Each row is a point on a tangle of strands that fork, close into loops and nearly touch. The rows are in no order.
(in the rows, 128 means zero)
Points whose rows are less than 164 apart are linked; no others are. Some points are linked to none.
z608: [131  68 173  98 135 135 131 145 109 225 137 163 153  86 150 187 164 162
 122 132 158  81  62 130 160  69 104  96 136  97 133 116 191  94 104  82
 106 161 126 125 115 130 116 148 111 137]
z985: [145 109 119  86 134 133 116 122 116 184 147  93 152  87 132 150  98 137
  94 139 154 129 105 140 166 172 159 103 150  73 161 114 152 141 147 129
 112 133 131 139  47  99  78 142  57 153]
z656: [113  67 123 124  96 121  92 147 132 160  90 182 139 125 109 110 120 189
 133  64 180 150  89 115 134  70 106 156 105 113 122 104 185 113 147  79
  96 166  97  85  97 158 101 164  89 141]
z846: [109 135 135 132 100 136  72 109 142 133 124 147 165 116 127  93 148 169
 176 114 160  99 128 162 118  99 145 153 113 128 161 151 127 129 141 120
 151 136 117 100 121 157  99 151 190 176]
z81: [137 140 159  96 121 140 139 137 145  97 123 114  81 134 173 112 136 117
 123 116 150 134 159 124 138  81  96 133 106 196 142 169 105  96  60 103
 134 148 131 183 192 131 121  97 124 146]
z399: [ 93 133  82 163 105 116 108 151 135  67 141 177 131 183 106  43  95 118
 171 113 141 184 157 154 117 117 126 162  93 109 139  96 130 130 189 132
 135  99 145  70 139 116 145 154 158 167]
z748: [126 118 117 136  76 135  70 109 143  99 126 189 184 117 107 115 139 163
 206 111 136 103 115 156 103  69 139 148 124 106 116 140 142 145 185  91
 174 129  89  86 109 141 131 154 148 149]
z470: [130 111 105 131 139 116 120  84 130 202 110 111 137 127 161 152 144 115
  93 139 175 165 108 109 136 190 159 156 141 177 161  97  53 111  92 190
  92 127 113 119 188 156  89 120 133 185]
z256: [136  99 210 135 124 137 157 142 124 160 165 134 115 130 170 188 199 145
 138 107 128  73  79 143 142  53 116 105 117 149 109 102 143 115  88 126
 125 127 136 180 210 152 168  69 165  94]
z425: [144 145 136 118 143 139 160 106 132 103 160 133 110 115 140 169 130  79
 136 153  54  84 143 113 117 107 125 108 140 149  79 166 122 154 106  96
 138 142 109 151 122 149 211 108 154  86]
z987: [122 139  90 122  79 101 103 149 115 146 116 146 151 131  42 168 151 157
 161 114 111 125  82 140 108 101 128 129 128  86 106 113 148 154 210 141
 124 100 117  92 150 128 157 134 109 113]
z165: [128 121 135 111 105 128 114 164 143  72 108 154  84 154 137  98 109 160
 140  69 137 138 151 180 145  85 132 159 116 147 122 118 152 124 121  89
 140 134 133 130 138 122 128 150 114 156]
z729: [151 149 142 132 182 132 133  82 131 105 131  81 127 102 186 107  95  95
  97 157 121 134 174 104  94 173 121 113 143 122 138 144 120 138  78 137
 142 138 114 189  61 109  95 108 100  97]
z582: [162 120 135 102  99 141 127 120 118 153 172  92 145 129 192 195 170 168
 133  58 140  80 113 179 207 110 176 115 165 131 154 110 119  84 133 132
 164 175 132 209 180 180 127 132 108 101]
z910: [ 87 155 179 127 128 161  98 160 141 107 109 124 148 127 121  75 137 173
 175 148 146  77 136 153 120 104  89 125  96 112 170 153 176  94  74  85
 146 114 141 101 107  90  71 149 145 175]
z422: [130 153 132  98 122 134 142 149 129 134 139  73  91 150 203 130 151 127
  89 111 170 140 183 128 151 135 115 105 124 184 140 151  93 106  66 142
 146 133 151 220 220 139 110 110  77 130]
z989: [126 173  96 150 125 134 125  99 127  44 128 126 145 149 110 127 111  96
 162 152  87 148 162 163 111 147 127 138 136  79 107 151  90 189 167 130
 164  80 117 132  91 100 134 144 117 128]
z290: [148 134 144 122  99 154 124 104 133  67 169 168 137  97 166 148 145  94
 180 152  75  60 144 150 120  84 129 116 147 144  89 173 138 150 129  56
 182 136 112 129 123 132 186 107 160  99]
z860: [106 138  96 150 131  91 130 153 113 179  98 111 111 157 103 112 115 137
  94 111 142 167 131 111 134 184 160 128 108 140 135 105 125 128 167 196
  88 111 173  83 176 158 129 132 150 156]
z12: [128 155 144 121 146 145 137  72 150 142 142 105 141 109 166 120 143  99
 121 165 128 120 146  91 110 139 134 143 116 181 159 184  78 110  69 120
 136 153 110 160 140 168 129  95 179 147]
z853: [155 111  89 123 121 119 101  57 142 171 138  99 161 116 166 147 122  98
 113 123 160 167 126 121 140 178 169 171 148 124 154 115  68 154 144 179
 127 138  88 139 138 174  97 149 140 176]
z961: [110  71  98 132  86  68 124 166 121 116 119 161 118 136 107  84  93 140
 119  69 150 149 102 101 133 103 148 181 144 120  91 119 145 124 219 136
 103 175 141  95 134 174 180 134 102  89]
z676: [119 154 121 118 140 144  97 130 118 110 142  65 137 132 183  73 124 159
 110 103 183 140 185 183 169 166 153 136 130 111 177 142 122 126  94 140
 159 119 158 179 132 130  46 152  88 175]
z513: [106 125 164 120 110 139 109 129 139 142 122 157 122 117 157  83 137 172
 145 111 171  88 131 150 131  95 157 132 112 156 165 160 155  95 125 105
 142 177 143 117 124 150 127 118 184 170]
z162: [116 120 146 124 168 131 157 174 111 175 123 119 140  93  98 118 110 139
  94 168 106 115 126  93 125 145 111  76 127  94 132 119 200  87 103 118
 110 127 163 103  69  70  95 125 111 112]
z264: [125 115 137 122 102 139 105 144  99 149 115 162 147 117  57 158 177 144
 172 134 127  96  65 125 103  63 114 113 115 121 108 118 175 141 164 123
 127 122 111  63 149 127 162 115 157 129]
z370: [153 109 106 156 170 119 141 105 120  83 102 137 130 133 117 105  74  53
 125 151  99 200 139  67  89 143  78 135 132  99  84  95 123 152 138 151
 119 116 104 129  63  69 114 120  89  82]
z658: [136  91 121 108 129 131 124 117 131 124 132 134 137  98 158 132  90 155
  95 122 155 129 151 166 155 147 147 125 170  83 139 140 147 142 158  75
 146 154 129 166  46  99 102 159  61 117]
z578: [125 178  86 154 121 135 165 154 102  78 107 137 160 177  43  99  93  98
 142 163  71 165 120  91 105 154  99 114 105  68  82  83 157 149 172 144
 144  85 177  70  89  76 149 116  94 114]
z102: [153  86 186 117 134 137 147 111 131 172 138 140 120 115 164 159 166 158
 119 112 178 102  84 108 153  75 154 134 124 175 158 137 130  70  92 139
 128 222 128 147 179 165 144  78 172 132]
z876: [126 115  69 145 104 118 129  95  97 151 111 161 182 117  70 116 110  87
 154 178 106 151 100  59  85 124  91 129 138  87  83 150 114 158 208 106
 108 119 124  84  99 153 169 120 101 112]
z536: [102 115 127 136 133 144 129 141 108 161  93 162 149 114  59 117 145 116
 146 157 135 126  87 101 113  99  99 118 103 140 132 139 156 115 146 112
 109 126 130  59 113 132 134 101 171 140]
z57: [176 137 176 130  97 136 113 109 123 101 149 127 105 134 156 143 184 139
 160  89 147 106 142 129 140  58 156 133 112 192 111 156 106 110 108 159
 172 169 122 154 235 177 153  82 179 130]
z903: [116  88 146 123 154 103 165 131 139 147  83 151  86 137 121 134 124 115
  76 137 155 179  95  76 126 128 120 155 116 212 140 130  99  97 108 153
  81 176 125 106 178 145 160  77 156 129]
z863: [150  81 188 132 127 153 122 119 116 138 126 175 127  97 140 161 172 126
 168 124 146  84  88 125 140  37 105 126 117 141 108 151 171 118  92  78
 136 173  97 105 145 138 140 109 163 123]
z865: [134 101 136 122 117 121 130 181 120 198 127 133 130 106  69 196 149 153
 109 129 121 113  78 137 118 120  84  81 135  86 111  91 156 134 143 110
  89  77 116 124 122  80 122 148  79  94]
z959: [127  83 146 108 153 108 174 154 133 131 103 149  72 129 108 138 104  82
  84 140 113 152 108  63 123 120 101 137 138 190  96 134 130 112 111 129
  84 162 121 111 126 129 194  98 134  92]
z230: [143 156 157 108 125 131 141  87 130 186 191  89 132 122 188 169 172 132
 123 122 121  77 115 107 153 132 184 101 126 178 151 144  97  95  95 163
 127 161 146 177 193 191 159  82 169 134]
z494: [123 179 110 127 120 145 147 170 124  26 122 139 119 167  97 107 109 117
 149 155  66 112 153 161 123 150 140 131 110 123 112 111 157 137 148 115
 161  93 169  95 115  70 179 123 131 135]
z955: [ 99  86 120 161 116 119 125 145 147 112 122 187 124 138 147  50  57 113
 116 157 144 158 159 109 120 136 119 134 132 116 126 123 151 119 180  79
 128 124 140  91  66  97 141 132 121 108]
z497: [124 165  75 121 117 137 155 141  79 103 121 156 142 179  28 109 132  86
 171 173  78 139  75  79 105 125  93 124 113 128  67 101 146 154 164 120
 129  90 149  64 110 112 184  94 131 131]
z198: [144 162 129 105 139 115 142  90 127 179 157  93 114 131 172 165 129 133
 113 115 106  92 120 110 148 174 215  97 136 171 132 133 100 121 143 185
 120 164 151 132 163 196 169 117 161 135]
z602: [109  87 164 114 151 109 157 153 122 193 114 142  85 127 132 137 145 162
  83 118 174 130  75  97 153 117 151 116 119 194 160 127 138  82 116 154
  78 188 155 116 171 146 151  83 162 134]
z909: [164  93 131 136 105 131  98  69 124 182 144 165 198  77 123 152 148 127
 155 137 149  98  85  85 123 109 171 155 140 140 137 157 118 113 160 146
 150 182  94  90 106 180 127 110 182 131]
z473: [162 110 126 126  94  97 119 147 120 139 133 152 127 128 101 177 158 171
 133  61 132 102  96 146 148  97 179 142 162 128 107 105 133 119 185 167
 142 165 105 135 174 177 140 140 131  91]
z696: [127 130 125  92 122 120 143 160 110 169 141  91 116 111 113 177 125 173
  84 113 130 115 117 167 167 175 165  97 143  75 152 104 156 130 162 132
 112 124 156 138 101 105 119 147  78 121]
z603: [142 130 136  96 100 151  96 134 130 158 148  96 153 136 164 166 182 212
 153  50 158  80 107 193 192  91 155 123 138 112 158 109 142  94 110 123
 156 162 118 176 159 181  95 160 103 136]
z38: [ 99 100 145 134 126 122 146 188 126 146 106 153 126 113 112  72  71 150
  92 142 142 128 134 109 127 140 124 115 121 112 141 127 196  94 148  94
 118 147 176  79  64  88 119 128 113 128]
z289: [134 181 110 140 136 124 140  74 119  77 133  94 134 125 144 168 118 111
 124 137  92 121 163 158 122 176 160 122 146  88 118 176  90 188 159 130
 154 109 124 158  91 147 140 148 118 109]
z718: [132 144 124 156 112 132  82 140 138 144 114  99 135 145  70 145 188 149
 145 134 135 129  90 157 109 123  75 117 130 148 132 105  81 142  85 161
 105  36 104 123 185 100  71 156 131 146]
z400: [127 150 111 111  90  99 129 158 120 114 130 130 111 138  84 196 176 173
 139  91  96  99 112 190 135 111 160 126 142 108 118 103 140 144 183 152
 136 112 134 122 177 132 153 148 116 107]
z394: [120  96 106 159 160 128 137  87 129 124  99 153 161 122 113  91  89  56
 118 175 131 186 138  64  82 144  81 148 119 115 125 122  96 131 140 125
 111 130  91 105  73 111 110 127 133 115]
z924: [127 122 125 130 136 138 111 135 132 113 107 137 152 103  89 102 107 118
 146 157 124 132 144 129 103 118  88 121 130  80 119 136 146 143 137  99
 143  99 113 119  69  75  87 148 113 127]
z202: [136 149 133 171 170 120 116 108 138  55 130 109 121 134 171  70  84 105
 116 134 132 175 198 137 109 172 115 121 130  99 134 120 125 147 123 155
 150 121 137 162  85  90  80 128 119 114]
z710: [137 121 152 122 120 126 142 169 128 175 139 105 100 122 117 193 165 148
 104 119 113  94  96 170 136 122  92  96 145 111 126  94 125 132 100 123
 100  76 118 181 150  92 113 132  96  94]
z61: [150 104 141 131 112 135 146 127 136 216 168 114 131 106 158 206 182 138
 102 116 117  88  72 140 134 152 125 101 156 141 139  91  78 123  95 147
  87 112 111 178 157 129 120 118 120 112]
z725: [118  95 136 123 171 112 161 113 135 161 119 123 119 121 162  97  55 102
  62 155 141 153 132  62 117 183 143 128 137 153 141 137 134 102 116 132
  95 184 141 129  70 129 141 120 130 118]
z818: [131 135  87 147 115 149 108  82 140  66 134 180 161 149 112  85 112  65
 196 176 105 149 139 116 103 117  96 151 136 112  93 146  86 168 158  92
 163  84  87 110  82  96 134 134 156 139]
z542: [145  76 155 155 127 135 137 112 114 214 145 166 161  91  98 209 200 126
 138 148 124  93  43  94 109  90 117 110 139 147 109 109 128 126 123 142
  95 133  90 101 152 143 158  92 164  86]
z248: [147 132 128 160 117 118 157 133 132 176 149 119  95 130 150 207 173 136
  99 110  95  97 100 139 117 171 137  91 152 172 105  95  58 149 112 172
  90 100 122 169 196 143 154 117 124 101]
z688: [125 138 124 100 140 172 126 161  98  57 119 175 135 141  83  95 143  96
 200 162 114  99 103 114 119  99 109 121 111 149  87 110 169 119 109  63
 143  93 133  70 107  69 167 105 167 149]
z282: [106 141 126 103 106 130 124 179 134  94 115 111 102 147 119 143 143 213
 118  66 134 114 153 217 158 111 144 143 116 107 147 106 174 119 132 101
 143 128 141 142 148 129 108 171  81 143]
z271: [112 150 153 103 130 162 139 200 113  58 130 142 107 146  93 116 135 127
 155 154  83  79 131 152 125 113 117 113  88 136 115 107 198 111 111  92
 138 107 170  92 140  71 189 109 150 142]
z577: [112 144 129 106 112 100 139 152 124 105 135 135 109 139 138 122 123 179
 112  93 111  87 145 167 143 151 214 123 137 139 139 128 151 119 205 155
 149 182 180 118 156 162 174 134 159 125]
z555: [125 105 115 150 114 131 116 104 158  88 125 192 126 138 159  77  85  85
 151 165 120 132 156 123 116 113 127 143 152 146 107 149 110 139 161  70
 152 120 104 114  85 108 157 125 159 121]
z120: [121 186 132  98 129 131 132 109 116 163 173  81 147 119 145 172 156 150
 126 138  91  65 124 161 149 169 193  94 128 110 159 138 129 134 142 164
 132 124 158 125 135 165 154 127 160 137]
z515: [105 132 161 139 185 140 163 169 122 160 127 112 114 111  86 144 155 115
 120 168  85 101 105 104 116 113  76  72 118 122 122  94 173  83  53 123
  91  92 134 119 121  62  97  98 125  89]
z220: [137 148 117 121 148 134 103 109 119 182 132  86 174  98  93 139 123 133
 117 160 144 143 108 115 122 182 132 100 129  70 157 115 126 142 134 167
 111  78 120 127  70  95  62 134  99 145]
z301: [156  83 140 103 158 135 127 121 131 161 102 116 134  82 137 150 120 117
  94 152 152 143 129 101 113 127  79 135 158  93 139 116 132 119  82 116
 121 133  77 170  66  80  57 137  62 110]
z37: [105 110  97 167 118 105 108 111 158  97 143 169 112 162 171  49  83 120
 132 108 162 174 186 154 124 147 152 156 122 126 150 120 105 138 185 134
 138 137 131 115 140 143 130 162 169 156]
z886: [128 163 125 119  89 132  72 148 141 106 127  90 135 141  96 147 184 170
 172 106 137 109 118 190 131  94  96 145 121 125 134 131 107 151  89 141
 142  63 100 135 188 129  92 175 119 147]
z449: [137 140 126 148 155 123 102 138 134  30 121 102 108 153 154  73  96 103
 125 101 141 192 205 162 137 130 102 150 114 122 120 109 119 134  89 157
 148  90 152 153 153  78  64 145  98 139]
z228: [146 149 113 112 124 117 143 126 128 100 126  83  76 147 172 160 136 122
  80  98 128 145 186 156 155 155 138 127 147 166 111 145  85 149 105 141
 140 124 144 199 206 144 127 127  87 112]
z791: [103  98  81 126  94  73 147 149 132  83 127 152 115 144 125 124  95 161
 113  59 130 150 125 150 154 129 185 171 163 107 102 123 139 141 243 133
 130 175 147 117 124 157 161 163  89  89]
z766: [124 143 110 165 153 121  94 127 127 134 126 102 173 127  88  80 107 125
 127 132 167 196 146 118 113 171 105 126 103  53 157  97 133 137 145 182
 121  93 144 111  94  93  47 157 121 155]
z935: [127 100 162 136 158 141 162 126 119 164 145 150 119 110  95 192 179  88
 131 165  86 101  78  93 117  82  99  97 134 159  89 114 134 130  84 110
  94 115  93 125 151 130 192  78 159  86]
z452: [125 140 135 112 166 130 136  74 142 173 117  98 132 124 171 132 135 108
  90 158 158 153 132  94 124 169 148 147 123 186 181 148  68  93  64 155
 104 152 118 144 161 160  99 103 153 177]
z760: [147 117 124 153 154 115 141 135 131  33 118 147 107 134 152  90  57  86
 118 131 101 180 172 118 118 142 109 128 144  98  90 103 141 151 151 120
 144 115 134 136  54  44 114 122  86  76]
z154: [129 173 124 147 144 147 120 120 129 136 122  92 129 145  83 142 180 110
 146 165  96 126 118 127 101 144  87 104 125 149 121 127  74 142  70 172
 113  52 108 137 160 119  99 119 145 126]
z153: [161  86 117 118 107 117 131  97 153 140 133 147 135 109 172 141  98 118
 108 117 130 122 137 114 138 140 156 159 171 147 113 155 110 134 156 108
 150 200 110 157 103 157 161 137 145 106]
z897: [113 131 149 151 166 140 167 157 115 154 115 142 100 138  66 159 171 105
 122 159  89 122  77  96 112 120  81  84 119 184 106  87 115 114  72 138
  68  83 111 111 148  90 146  73 144  96]
z94: [ 96 185 158  93 140 144 155 132 112 147 197  72 150 109 171 171 160 133
 112 147  82  54 147 160 138 156 147  87 116  87 155 148 156 131 105 113
 148 105 163 174 126 140 150 121 119  98]
z110: [138 175 133 107 110 140  99 158 128  64 134  76 114 144 117 141 168 129
 154 115 116 120 149 181 143 107  83 137 122 128 126 130 106 156  70 134
 142  45 118 165 175  97  81 158  78 111]
z106: [ 95 158  67 169  87 107 137 149 103  87 119 138 159 173  52  91  92 126
 148 136 102 182 119 123 108 148 112 148 101  45 113 104 142 155 229 140
 129  95 169  79 125 112 170 129  85 131]
z87: [133 104 110 138 119 114 144 110 119 213 127 139 133 109 103 188 157 114
 112 148 109 118  66  66 108 149 132 119 148 145 111 113 100 139 148 165
  81 134  97 104 129 170 177 105 137  90]
z879: [127 132 103 108 114 124  99 110 137 147 133  98 131 131 171 110 137 165
 124  85 172 131 161 175 167 141 176 154 134 142 160 137 106 120 118 141
 150 145 139 160 167 170  87 156 132 186]
z966: [154 103 140 103 132 158 118  87 133 174 151 128 174  60 172 152 137 109
 133 171 140  84 125 119 123 120 114 122 152 106 146 176 129 121  80  70
 147 147 101 152  71 124  91 148 122 137]
z545: [121 157  85 147 135 134 156 103  99 154 111 136 153 152  46 138 134  84
 151 184  78 139  94  65  86 137  88 110 125 119  80 123 112 162 153 141
 114  94 112  87 104 144 162 107 126 112]
z946: [130 161 152 120 111 153 101 115 133  90 134 121 120 130 122 116 177 121
 182 131 127 100 133 142 119  80 123 138 105 178 128 172 105 132  95 140
 154 122 124 120 191 160 141  99 200 158]
z445: [108 219 149 153 187 155 152 111 128  90 130  58 119 140 122  83 128 109
 140 159  74 127 187  90 101 152 113  84 100 153 122 133 126 114  47 166
 140 100 162 142 127 115 111  97 136 115]
z977: [110 112  90 162 119 105 112 167 130 130 119 124 142 139  77  79  86 141
 116  92 168 212 139 126 122 136 110 150  96  57 143  80 154 129 165 141
 103  97 140  99 120 109  77 165  89 141]
z142: [109 151 154 124 140 138  98 153 138 130 117  90 137 135 139  71 130 171
 131 123 173 127 154 160 139 134 117 140 107 113 183 145 146  97  71 130
 135 119 152 140 116 108  41 155 123 182]
z635: [ 92 134 163 126 154 162 124 142 119 136 108 138 141 111  88 105 159 134
 159 172 139  91 104 132 115  96  93 106  98 138 148 159 167 100  82  91
 123 124 126  82 118 105 103 107 174 155]
z67: [128 190 130 125 131 139 119 124 111  98 125 121 100 169  89 127 176 114
 162 141  98 122 132 138 119 108 137 112 106 194 104 139  99 141 107 169
 128  99 146  99 208 152 175  90 198 161]
z587: [123 140 140 110  98 135  69 126 141 151 128 136 160 129 118 136 168 220
 165  71 163  93 101 177 144  90 146 141 108 107 149 117 156 115 125 120
 147 148 106 113 134 171  83 174 132 169]
z952: [137  96 139 137  89 154  72 105 150 106 111 210 167  97 147 116 129 149
 200 138 140  97 124 143 126  64 105 137 134 118 105 149 151 140 143  34
 165 129  70  86  81 121 112 168 119 152]
z893: [ 93 193 169 125 162 152 157 146 125 124 158  81 112 130 129 117 169 114
 132 159 102  96 153 108 119 118 103  84  93 166 147 154 122  97  50 134
 124 101 146 156 172 125 131  84 153 123]
z519: [121 137 136 117 122 121 143 209 127 134 116  98  92 138  99 141 118 191
  82  96 132 128 139 181 153 144 130 117 119  99 154  88 189 104 122 132
 121 113 170 132 136  92 106 146  85 137]
z33: [ 99 153  94 150 102 108 131 143 136  18 134 173 103 184 140  90  90 122
 151 115  99 155 166 180 134 135 168 162 122 124 122 118 125 150 203 117
 155 103 161  94 129  96 182 145 127 131]
z735: [151  72 127 106  97  96 127 163 123  93 114 186  89 136 109 119 107 115
 137  77 133 143  95 106 136  68 134 173 143 165  75 123 147 137 166 121
 112 167 118 101 132 134 194 120 126 100]
z776: [ 97 154 132 128 116 120 142 138 142  86 139 137 103 147 169 101  91 158
 111 132 101  93 179 166 130 168 191 118 128 145 146 150 142 131 183 110
 156 156 183 122 111 135 184 125 163 123]
z313: [136 145 134 133 132 147 105  78 157  81 130  99 138 127 174  90 131  73
 143 148 141 149 180 119 103 126  96 164 126 160 144 177  61 143  68 136
 149 111  97 170 149 137  91 133 149 148]
z488: [ 97 160 111 131 113 117  99 170 121 156 111 107 135 147  72 117 148 174
 129 112 136 133 128 167 127 156 153 127  99 122 156 110 157 119 156 175
 123  92 168  80 166 131 119 145 156 177]
z410: [122 129  67 168 120  72 158 128 106 112  96 118  99 159 108 158  91 104
 109  98 115 195 121 109 132 172 137 150 138  81  93 120  98 185 209 183
 102 105 126 124 154 151 161 153  69  93]
z391: [ 97 154 173  98 144 152 149 151 126 165 178 101 140 105 164 143 167 131
 134 153 120  60 130 138 136  99 104  96 111 116 156 159 162 103  70  92
 135 122 148 173 142 137 130 102 150 122]
z978: [109 181 160 105 151 139 163 155 121 128 166  76 115 122 166 113 111 153
  87 144  99  81 169 153 142 181 165  86 112 107 168 148 170 107 106 120
 140 137 191 156 104 113 137 114 116 123]
z769: [130  92 128 115 150 123 137 105 147 156 135 123 120 130 204  70  59 119
  76 136 176 153 142 115 148 180 171 141 149 150 172 138 131 105 124 111
 117 195 146 154  76 123 114 129 125 160]
z190: [ 96 105 114 132 113 117  94 168 144 145  99 145 130 147  91  93 114 184
 133  70 178 175 115 145 130  99 109 159  87 104 149  96 168 116 133 111
 101 115 114  92 117 141  70 176 106 174]
z209: [ 93 147 137 157 161 119 142 159 126 141  95 127 110 157 102  74 108 127
  97 138 139 177 154 107 129 159 141 117  88 167 148 129 137  91 114 172
 103 125 186  84 159 130 118 102 180 172]
z714: [151  85 127 107 120 112 141 147 130 120 102 151  91 124 110 144 112  83
 108 120 114 151 115 104 125 103  99 152 142 149  95 127 122 138 127 114
 109 131  97 133 120 112 151 124 117 105]
z950: [110  83 168 135 122 125 126 132 143 125 113 192 101 123 152  70 109 162
 129 111 173 108 118 112 132  82 168 135 126 186 137 151 157  98 156  99
 133 205 146  94 127 142 166 100 181 136]
z679: [151 173 109 149 141 143 112  73 131 167 128  81 149 121 128 165 166 105
 128 167 111 133 126 117 104 183 121 122 140 134 132 136  48 164  87 188
 119  67  91 150 136 157 103 130 143 138]
z213: [161  55 204 131 130 150 132 111 131 130 109 181 110 122 168 145 152 153
 146  93 179 107  94 110 152  33 117 153 120 175 125 144 157  89  89  85
 141 239  96 122 149 144 149  95 146 120]
z260: [124 111  86 164 157 111 106 134 138  63 147 129 104 162 145  83  91 116
 110  83 175 217 209 172 140 148 121 157 116  95 128  97 115 151 125 162
 132 113 120 143 165 110  68 176  95 156]
z63: [112 131  89 122  81 122  69 124 141 124 119 165 193 124  54 133 137 184
 194 104 139 127  98 151  92  88 121 152 110  68 125 125 150 155 208 109
 142 100 103  81 126 141 119 163 106 149]
z721: [135  77 124  96 110 133  98 124 124 203 114 160 161  83 116 151 132 162
 126 115 169 112  87 119 144 102 119 138 132 100 141 129 161 114 137  88
 113 156 105 114  79 131  90 169  96 149]
z628: [179  73 140  97 113 142 150 111 147 151 135 126 120 102 182 175 119 112
  98 119 130 113 132 124 146 109 110 149 175 145 121 152 125 112  97  87
 148 200 100 191 118 147 151 129 113  96]
z6: [135  91 178 117 134 155 141 124 115 124 171 156 149  69 169 171 169 103
 169 161  92  62 113 130 130  50  93  99 131 115  93 161 179 132  93  47
 160 134 112 141 135 142 164 117 153 109]
z335: [135 108 121 121 117 131 117 130 150  57 120 140 106 133 153 107  95 139
 127  90 145 156 173 184 143 111 121 156 145 105 125 128 125 153 131  77
 153 123 110 167  84 100  92 160  80 118]
z268: [141 107 153 131  95 159  92  96 153 129 138 164 163  83 179 125 139 134
 177 145 141  71 143 144 127  83 100 136 149 120 129 182 136 123 102  38
 172 146  91 140  84 127 101 156 130 137]
z439: [113 155 127 147 170 136 147 137 124  87  96 133 110 173  84  70 112  82
 139 151 107 180 143  96 120 126 101 131  95 177 115 118 114 103  99 152
 117 102 158  88 144 100 120  95 177 157]
z141: [111 140  70 173 129  90 156  89 109 108 118 122 130 151 139 147  67  99
 131 117 116 171 131 111 116 190 165 140 130  67 111 148  89 188 229 170
 126 128 136 119 108 173 169 161 106 103]
z719: [163 104 138 101 156 141 146  91 128 186 143 110 148  70 152 185 144  96
  92 172 121 109 109  90 110 146 104 117 162 112 136 129 108 122  63 117
 114 135  74 167  80 116 101 122  91 100]
z872: [141 180 125 117 144 148 115 149 118  59 122  82 129 148  75 115 158  99
 177 154  86 129 132 131 121 119  78 123 124 123 101 111 117 136  75 146
 141  42 127 125 134  63  95 133 126 121]
z358: [121 131  98 125 126 101 149 111 103 201 132 115 143 116 109 161 100 121
 112 144  99 109  83  66 124 182 166 102 134 111 100 136 122 149 189 163
  93 144 146  84  93 190 198 130 113  87]
z59: [119 148 151 124 136 125 155 161 143  76 129 118  76 142 163  89  77 136
  90 132 103 121 184 146 127 150 145 110 128 146 133 147 155 122 126 102
 145 147 178 147 109 101 155 116 129 114]
z802: [146 134  93 149 116  90 153 133 126 146 105 124  82 147 117 192 130 113
 102 108  95 146 114 125 127 170 142 127 154 140  93 111  78 170 164 182
  99  97 115 140 170 148 159 137 101  93]
z596: [172  84 129 101 110 138 144 111 141 197 134  99 119 113 182 189 149 132
  86 117 153 128  95 123 153 150 132 145 183 151 156  98  84 104  82 134
 118 166  94 189 153 147 124 121 102 123]
z926: [155 110 109 114 107 110 108 121 128 162 124 129 129 128 144 141 147 166
 123  61 161 120 121 144 162 126 194 146 155 153 134 108 114 110 160 174
 144 170 126 138 185 191 110 141 148 148]
z347: [135 147 130 130 117 154  90  95 141  60 124 128 132 145 127  85 153  80
 192 142 133 141 145 132 123  85  97 173 112 177 124 170  67 141  80 126
 149  94  99 135 169 142 111 121 185 170]
z166: [147 108 102 117 133 129  95 119 139 149 114  95 139 115 129 132 127 157
 110  98 188 169 130 158 147 141 117 156 142  82 155 106 112 142 113 137
 126 105  90 170 104 126  47 176  79 163]
z701: [135 103 105 138 140 127 115  79 136 156 115 130 165 112 136 116 110  79
 114 149 163 178 131  96 100 161 108 169 127 104 156 132  76 145 136 152
 115 132  80 128  93 140  89 143 145 151]
z759: [134 167 151 129 174 137 147 118 124 185 141  67 117 118 153 142 151 125
  89 155 125 110 126 109 122 181 126  92 132 140 164 115 105 103  52 171
  93  93 131 167 123 105  83 105 106 123]
z109: [156 152 136 102 114 123 162 123 128  76 149 104  82 133 166 184 132  93
 109 106  76 109 161 156 148 118 128 125 149 150 103 156 101 154 115 107
 144 134 127 192 159 140 173 119 106  72]
z772: [107 132  96 128 123 114 142 144  96 172 130 118 161 112  98 123  80 138
 103 161 107 122 113  93 122 190 153  98 126  68 119 136 161 141 212 126
 103 131 181  74  67 140 172 134  90 110]
z610: [113 121  82 152 109  96 129 174 116  96 118 152 114 162  79  79  85 110
 125  97 131 196 136 123 130 122 109 162 102  97 113  96 139 140 184 144
 109 102 144  85 144 116 142 146 113 134]
z548: [109 116  94 179 128 104 120  98 140  86 159 157 123 149 176  79  63 118
 116 121 163 183 179 154 134 183 162 143 134  76 156 123 110 164 215 123
 139 133 127 130  86 122 128 171 122 113]
z503: [145 126  97 143 133 104 140  69 140 119 125 126 135 130 164 155  78  94
 106 128 110 152 143 115 110 184 167 144 155 112 111 156  86 182 181 141
 142 156 109 147  91 168 164 154 128 100]
z338: [133 131 170  98 137 122 165 165 142  84 132 127  48 147 157 102  97 120
  96 124 117 131 156 111 135 105 120 114 111 190 116 150 138  97  86  94
 121 163 160 165 157 111 167  91 140 130]
z632: [114 181 128 171 185 153 168 113 128  78 109 111 130 163  97  67  94  90
 144 164  72 156 165  69 105 150 111  97 105 146  93  96 141 113  91 151
 139 115 167  93  84  90 120  94 161 118]
z138: [140 124 147 132 210 119 158  84 129 146 112  92 128 105 168 123  71 101
  75 160 125 161 146  56  97 187 132 115 143 136 139 110 139 114  76 153
 106 168 117 149  47 105 113 110  99  94]

A tip is a point with one link. Name the tips that can be reached along the links from each point below, in the order of the rows.
z248 => z865, z772
z863 => z230, z577, z791, z488
z729 => z57, z67, z769, z260
z926 => z582, z301, z950
z519 => z608, z876, z688, z548
z110 => z679

A piece is all that can be reached along the links. How many separate loops has the piece of each point below (a circle has one, a figure eight two, a Y none), and how many tips (points with one link)?
z488 => loops 0, tips 4
z153 => loops 1, tips 2
z729 => loops 0, tips 4
z635 => loops 1, tips 3
